Points, in no order, along strands that fork, close into loops and pass close to each other.
In the rows, 128 means zero.
Points whose rows are less than 141 apart are linked; no others are. Some points are linked to none.
J_48: [139 138 194 155  86 116 166 142 137 130 116 119 203  90  97  83 118  79
 113 110 138 121 148 124 129 208 124 154 114 148  86 151 141  76 140]
J_542: [153  95 128 175 122  94 175 150 115 151 129 117 149 137 125 117 134 170
 112  89 139 173 170 160 150  78 122 136 108 173  91 146 147 113 129]
J_936: [ 95  66  89 119 120 115 151 144 150 169 102  82 101 116 136 159 140 130
 109  90 173 178 127 130 180  83  71 136 100 146 140 147 146 124 142]
J_966: [ 99 114 146  70 146 154  79 114 124 103 151 120  94 100 166 125 134 132
  70 180 120  71  93 126 136 141 125 110 169 115 115 107 117 133 106]
J_527: [134  58 128 126 102 136 157  93 155 144 105 126 171 144 123 107 126 123
 119 179 119 168 154 127  74 111 143 149 128 158 121 101 125  94 125]
J_295: [131 110 153 155 143  82 139 146  92 137 139 121 148 132 105 129 113 162
 143  61 179 124 160 140 204 139  89 152  69 164 107 209 183 151 135]
J_474: [114 214 102 137 114 146 141 164 113 112 121 123  91 141 117 162 129 111
 161 109 111 150  99 120 129 102 164 111 144  90 115 129  92 140 130]
J_734: [126 103 106 137 116 126 136 147 160 124 123 121 125 125  88 167 128 102
 141  83 123 127 126 100 130 158 123 128 156 113 154 112 117 111 121]
J_214: [106  79 139 121 115 123 160 150 135 185  91 107 154 108 117 121 143 109
  91  95 154 155 142 148 171 125  72 143 113 130 142 149 137 123 130]
J_610: [107  94 127 149 110 135 120 158 130 136 122 132 117 106 131 133 176 109
  92  91  85 133 121 166 187  88 131  94 161 118  74 129  89 107  98]
J_623: [ 97 208 125 107 132 156 141 119 114  94 151 129 100 112  88 161 122 137
 145 132 172  88  78 111 142 177 132 156 130 120 116 140 127  94  85]
J_109: [132 118  83 119 106 172 142 146 152 132 103 146 147 151 102 134 158  63
 135 114  71 167 123 147 103  92 149 139 136  96 150 135  87 112 112]
J_707: [142 207 140 156 161 119 188 163  83 117 173 128 106 153  77  98 111 164
 167  79 139 120 133 135 147 115 146 139  78 161 103 165 182 143 139]
J_234: [ 85 215 150 122 118 123 138 142 105 115 122 158 113 106  99 136 136 104
 132 129 118 140 119 117 141 128 151 125 130 126 119 122 117 147 130]
J_659: [ 83 154 123 120 114 110 158  87 156 117 131 152 124 142 108 143 140 124
 110 155 137 157 131 115 108 142  98 124 105 158 157  72 132 130 164]
J_25: [106  95 144 103 150 139 108 162  82 138 161 115 111  90  89 140  90 139
 118 118 117  61 101 111 148 130 156 140 163 146 136 122 178 107 137]
J_388: [122  90 130 105 154 123 122 164  83 167 122 125 124 125  92 139 110 126
 104 107 122 109 124 129 144  98 135 128 126 140 164 134 170 141 131]
J_414: [142 100 119  82 154 139  93 124 107 118 140 153 138 154 103 115 102 123
 139 175  82 103 122 122  69 110 172 124 136 119 193 100 141 181 130]
J_120: [128  36  96 137 154 114 133 144 148 153 125  97  98 130 119 163 121 162
 138  75 150 146 129 124 173  91  85 129 112 138 141 143 148 138 131]
J_465: [142 155  97 172 132 139 153 162 151  94 146 110 102 137 108 158 131 121
 147  85  96 132 109 127 118 134 154 116 138 100 120 113  91 108 129]
J_143: [148  73  57 130 111 157 119  73 181 121 122 116 141 154 172 153 147 103
 150 190  58 170 134 116  56  84 154 117 127 128 151  86  85  72 143]
J_569: [122  95 144 130 130 104  97 126 105 155 117 135 134 107  99 160  91 152
 159  96 192 109 140 118 200 152  86 147  91 158 150 194 186 176 112]
J_446: [ 93 158 103  94 116 154 107 137 113 127 143 135 118  98  89 173 104 117
 157 118 177  73  76  98 148 188 134 173 135 125 132 164 144  75  91]
J_879: [ 84 132 111  93 133 150  71  61 143 114 156 187  88 134 222 170 178 120
 101 207 105 157 116  92  89 131 129  96 150 135 102  84  87 141 127]
J_929: [106 157 110 107 154 119  92 108 140 114 146 176 101 136 109 163 103 143
 147 146 158  93 115  91 120 176 112 117 132 128 184  94 145 195 130]
J_60: [117  55 157 103 101 125 119  67 162 162  91 126 179 100 153 126 126 128
 119 202 154 153 155  87  90 167 116 156 156 150 120 111 142 105 125]
J_605: [164  59  66 112 160 147  84 165 181 127 115 118 135 168 115 157 101 112
 183 116 109  96 109 105  94 134 138 111 160  86 211  95 161 136 137]
J_894: [ 92  67 164 102  94 125  73  76 157 159 111 168 181  62 183 142 122  98
 122 218 161 120 139  66 108 209 123 153 170 144 122 146 121 140 116]
J_4: [ 86 150 130  91 133 145  86  73 137  99 153 148  75 107 200 153 154 134
  81 183 138 124  96 115 122 140 117 112 166 107 102  93  83 129 109]
J_154: [ 85 113 142  61 131 147  59 150 120 137 129 100 115  73 151 139 133 101
  80 150 128  72  89 116 157 165 141 135 183 106 134 133 136 121 111]
J_187: [184 141 139 127 138 103 109 134 115 134 118  72  95 126 146 137  74 183
 166 121 203 118 123 115 122 137 131 153 132 119 130 164 146 128 140]
J_74: [158 226 167 174 135 105 198 125  88  85 168 119 137 140 113  71 123 162
 135 117 138 123 149 161 128 150 134 141  74 182  69 151 167 109 146]
J_829: [153 184 147 147 164 132 150 148 105 118 156 119 110 157  99  71 107 121
 118  97 104  99 110 160 118 107 141 108  96  99 171 107 131 168 141]
J_141: [ 92  86 156  96 112 120  96 143 157 141 138 130 154  84 120 137 118  65
 108 157 115  90 124  67 105 197 141 135 168 114 174  88 142 137 138]
J_310: [152 115 159 132 108 123 100 139 133 127 106 151 157 138 130 112 151 106
 116 115 108 132 159 157 137 126 128 118 135 101 145 140  84 178 106]
J_59: [112 138 125  84 144 175  91 147 107 110 117 151 110 147 126  99 158  86
 116 153  71 115 123 140 135  78 156 104 141  74 124 148  81 177  88]
J_237: [136 116 115 185 126 123 206 148 148 123 133 130 150 152 106 110 166 135
 111  74 107 174 143 163 142  86 115 124 114 154  92 129 116  97 137]
J_102: [157 135 127 160 125  98 135 112 151 113 114  83 103 141 141 150 103 191
 186 109 206 149 134 108 128 147 103 141  94 134 135 137 134 142 154]
J_269: [ 95 208 152 124 115 106 150  99 126 119 130 126 107 129 136 134 132 122
 115 168 122 151 113 112 101 138 137 113 120 131 134  71 109 124 164]
J_276: [158 169 176 145 110 106 147 106 121 129 116 131 156 131 113 103  90 153
 159 157 171 131 151 131 104 164 138 159  91 158 129 155 162 121 156]
J_10: [160 134 163 177 148  88 181 172 115 125 169  96 142 141  95 115 134 152
 136  29 173 115 152 138 193 166  92 143  56 154  93 180 184 126 135]
J_229: [104  93 104  90 125 134 102 160 109 147 141 123 115  88 102 168 102 123
 151 116 139  73  93  86 122 165 165 163 169 129 128 141 171  81 113]
J_88: [119 105  60  76 158 162  64  73 150 135 135 152  76 129 238 156 152 128
 114 197 112 148  96 112  79 108 106  96 157 113 144  87 106 137 157]
J_547: [113 145 166  99 107 142 102 150 102 121 125  99 135  69 139 109 129  92
  82 127 115  96 112 134 154 157 168 142 167 107  86 142 100  93 101]
J_726: [164 129 105  95 160 142 112 119 114 140 107  91  91 144 140 135  99 178
 156 139 167 122 108 121  89 116 155 158 146 112 143 143 133 121 137]
J_550: [170 161 150 196 153 105 180 190 108 129 170 117 146 124 102 122 155 132
 138   4 136 115 153 151 182 162 134 134  91 133  60 179 153 132 126]
J_194: [140  66  73 124 153 124 101 145 141 143 125 104  96 150 150 168 133 160
 156  99 109 129 122 137 166  73  91  87 137 121 172 121 131 143 139]
J_840: [129 168 140 170 100 121 189 146 132 143 119 131 157 158 139  82 159 108
  83 105 108 200 154 186 131  74 117 105  97 128 109 130  90 125 131]
J_294: [162 212 127 154 158 125 179 177  98 114 165 134 127 172  75 106 125 126
 152  68 111 126 118 150 130 133 151 128  87 111 132 137 136 173 128]
J_395: [131 194 144 174 143 112 211 114 141  85 161 106 107 141 103  90 135 175
 121 115 155 144 119 151 141 129 103 125  79 166  79 112 157  96 157]
J_635: [132 199 134 118 162 133 100 113 116  92 165 136 105 123 116 151  72 163
 171 143 172  60  82 100 120 205 130 131 118 117 188  88 158 167 120]
J_280: [131 127 109 141 100 141 103  85 137 105 107 164 126 161 174 122 170 121
 130 152  78 174 154 146 130  58 129  76 127 111 105  97  51 145  96]
J_615: [119 194 124 120 139 158 139  84 134  92 121 144 105 143  98 122 135 144
 124 134 181 113 107 143 126 165  99 144 107 113 124 143 113 119  85]
J_261: [147  76  92 109 145 131 107 124 168 147 133 130 131 158 117 152  84 123
 188 143 126 123 121  67  66 149 120 118 148 101 202  84 151 138 159]
J_209: [130 103 150 141 119 102 125 110 102 148 118 113 138 114 140 116 113 185
 104 155 146 135 157 149 137  95 125 138 141 166 111 130 152 112 144]
J_624: [123 116 165 104 130 145  94 158  72 141 118 146 132 115 144  93 163  89
  94 157  66 118 141 150 175  64 173  98 153  96  97 172  92 165  81]
J_338: [131 150  83 134 155 144 161 183  91 146 142 127 111 150  98 122 108 114
 146 108  69 144 121 136 122  22 157 114 113 119 151 125 152 144 148]
J_853: [100  72 130 114 108 123 117 134 166 149 111 121 144  91 117 148 135  93
 114 120 135 117 133 101 118 175 118 122 160 109 151 126 131 115 123]
J_113: [160 204 162 179 138 109 155 175  81 126 161 132 173 103 105 111 126 104
 120  34 131  75 146 150 191 189 130 146  92 120  73 186 149 119 122]
J_588: [104 124  95 102 169 131 139 155  94 150 130 118  97 155  92 140 102 145
 130 116 127 128  99 125 136  50 115 121 108 131 176 123 170 164 147]
J_155: [ 79 121 111 112 122 109 116  87 174 140 128 177 119 126 124 160 129 127
 130 163 165 148 136  88 100 179  77 131 129 143 160 100 139 162 139]
J_41: [158 155 140 151 112 123 129 147  91 123 115 132 143 113 113 135 118 131
 160  93 147 118 143 128 145 153 157 159 129 134  81 181 129 110 106]
J_944: [168  96 170 184 117  94 104 167  95 139 139 139 160 107  98 146 111 131
 152  54 141  86 158 124 180 184 141 146 136 141  91 183 148 117 121]
J_828: [168 150 135 131 140 134 130 118 132 118 133 110 115 153 128  77  89 144
 127 130 130 124 119 158  90 121 133 120 108 105 188  93 120 156 161]
J_69: [139 191 161 152 104 108 134 115  91 104 112 147 155 129 103 129 128 160
 177 142 162 135 169 134 124 147 152 163 112 189  76 174 157 119 129]
J_270: [161 150 103 166 137 125 128 113 135 104 112  92  60 161 152 149 129 203
 183 111 170 158 112 137 124  87 111 113 109 117 112 138 105 135 133]
J_932: [137 180 132 136 143 140 173  85 121  99 131 105  94 148 131  82 122 170
 109 147 173 134 107 159 114 129 110 139  98 132 102 124 119 103 111]
J_784: [168 174 178 134 142 107 141  87 110 120 133 132 148 132 125  57  84 162
 121 161 141 107 135 150  87 144 134 144  90 145 155 121 144 163 147]
J_238: [115 167  80  90 132 185 127 150 132 110 117 131 108 144 129 117 155  60
 122 153  48 143  97 126  99  52 159 109 138  84 148 116  89 136 116]
J_173: [142 147 145 151  96 118 103 112 127 120 100 171 137 162 159 104 167 126
 131 145 111 155 161 171 137  89 119 100 122 118 133 110  72 181 112]
J_153: [140  75  70 100 152 120  65 115 164 139 115 121  90 146 174 159 114 156
 139 132 132 120 107 129 119 105  86  95 148 114 192  95 136 150 150]
J_357: [146 186 169 167 102 104 172 121 134 123 112 122 158 141 132  64 144 107
  93 122 117 167 150 174 121 136 122 125 100 125 121 106  98 130 145]
J_49: [153 150 106 174 128 130 124 114 135 109 121 117  82 151 152 142 158 180
 156 127 133 163 125 157 135  73 128 100 134 132  73 143  92 114 109]
J_330: [102  80 139 101 133  95 105 116 126 172 109 119 131 103 162 146 109 168
 107 175 134 131 130 119 118 106 121 129 160 148 167  97 157 147 168]
J_792: [171 123 145 154 143 156 149 124 132  82 152 141 132 153 103 102 146 129
  96  90 109  87 124 165 134 145 127 120 132 117 102 125 114 118  76]
J_991: [113 103 174 122  97 121 132 147 104 126 116 111 151  85 142 109 155  89
  74 111  95 136 148 153 169 113 159 127 162 130  78 128  94  95 106]
J_969: [ 83  81 155  57 120 151  88 104 160 146 138 158 161  87 147 135 125  75
 100 210 126 104 116  60  88 208 137 152 160 103 161 123 124 139 129]
J_267: [126  25  54 102 145 153 111 109 180 157 127 114 128 135 148 163 124 115
 156 168 107 138 128  84  61 131 117 127 166 125 171  97 151  94 145]
J_555: [124 140  84 179 100 136 136 121 141 104 126 151 106 160 153 153 157 135
 159 135  89 168 136 144 130  44 125  73 137 132  93 115  88 110 113]
J_877: [145 168 173 170 120 125 177 151 120 101 148 135 190 108  95  86 135  91
  96  70 120  94 153 158 158 208 142 158  94 126  69 158 130  97 115]
J_563: [149  30  58 107 128 151  91 106 191 117 124 121 136 144 177 170 145  98
 169 165  57 131 131  83  55 130 139 115 162 118 158  85 108  86 158]
J_202: [111 108 138 120  95 110 163 131 153 183  78 139 180 129 112 109 141  95
 116 126 157 175 158 130 124 130  74 147 114 119 160 143 134 130 133]
J_639: [107  64  78  74 158 123  61 101 132 160 132 139  94 119 200 154 124 158
 111 184 139 118 109 119 106 110  95 103 170 133 171  97 142 164 163]
J_553: [124  61  82 123 111 146 159 110 175 144 113 122 165 143 153 120 140 101
 117 172  74 164 150 136  75  80 126 121 120 143 167  74 109  83 159]
J_776: [139 154 199 148  85 110 151 113 137 120 112 115 200 117 136  63 120 104
  89 138 143 154 164 145 127 180 135 161 112 133 100 121 114  99 140]
J_878: [105 156 170 124  93 117 103  87  84 109 115 153 162  99 127 139 120 139
 129 181 130 109 149 116 140 137 170 168 129 183  64 164 128 107 107]
J_287: [116  99 146 125 119 147 114 157 101 137 108 138 117 133 164  93 174 103
  96 124  60 142 126 161 180  36 145  58 159  97  69 165  91 126  81]

A fork is a point with three links, a tip a point with one. Leave the first point through the second and follow the links. Name the first fork or tip that comes.
J_829; J_294: J_338
J_173; J_280: J_726
J_563; J_143: J_635
J_48; J_776: J_639
J_879; J_4: J_109
J_623; J_615: J_69
J_635; J_929: J_605
J_187; J_102: J_310

Name the points in between on the shortest way along the links from the first point to the second, in order.
J_527; J_605: J_553, J_143, J_563, J_267, J_261
J_639; J_287: J_88, J_879, J_4, J_966, J_154, J_547, J_991, J_610
J_635; J_141: J_929, J_155, J_659, J_269, J_234, J_474, J_465, J_734, J_853
J_25; J_276: J_229, J_446, J_623, J_615, J_932, J_395, J_74, J_707, J_294, J_829, J_828, J_784
J_295; J_4: J_10, J_550, J_113, J_877, J_48, J_776, J_357, J_840, J_237, J_542, J_209, J_330, J_639, J_88, J_879
J_209; J_202: J_330, J_639, J_153, J_194, J_120, J_936, J_214
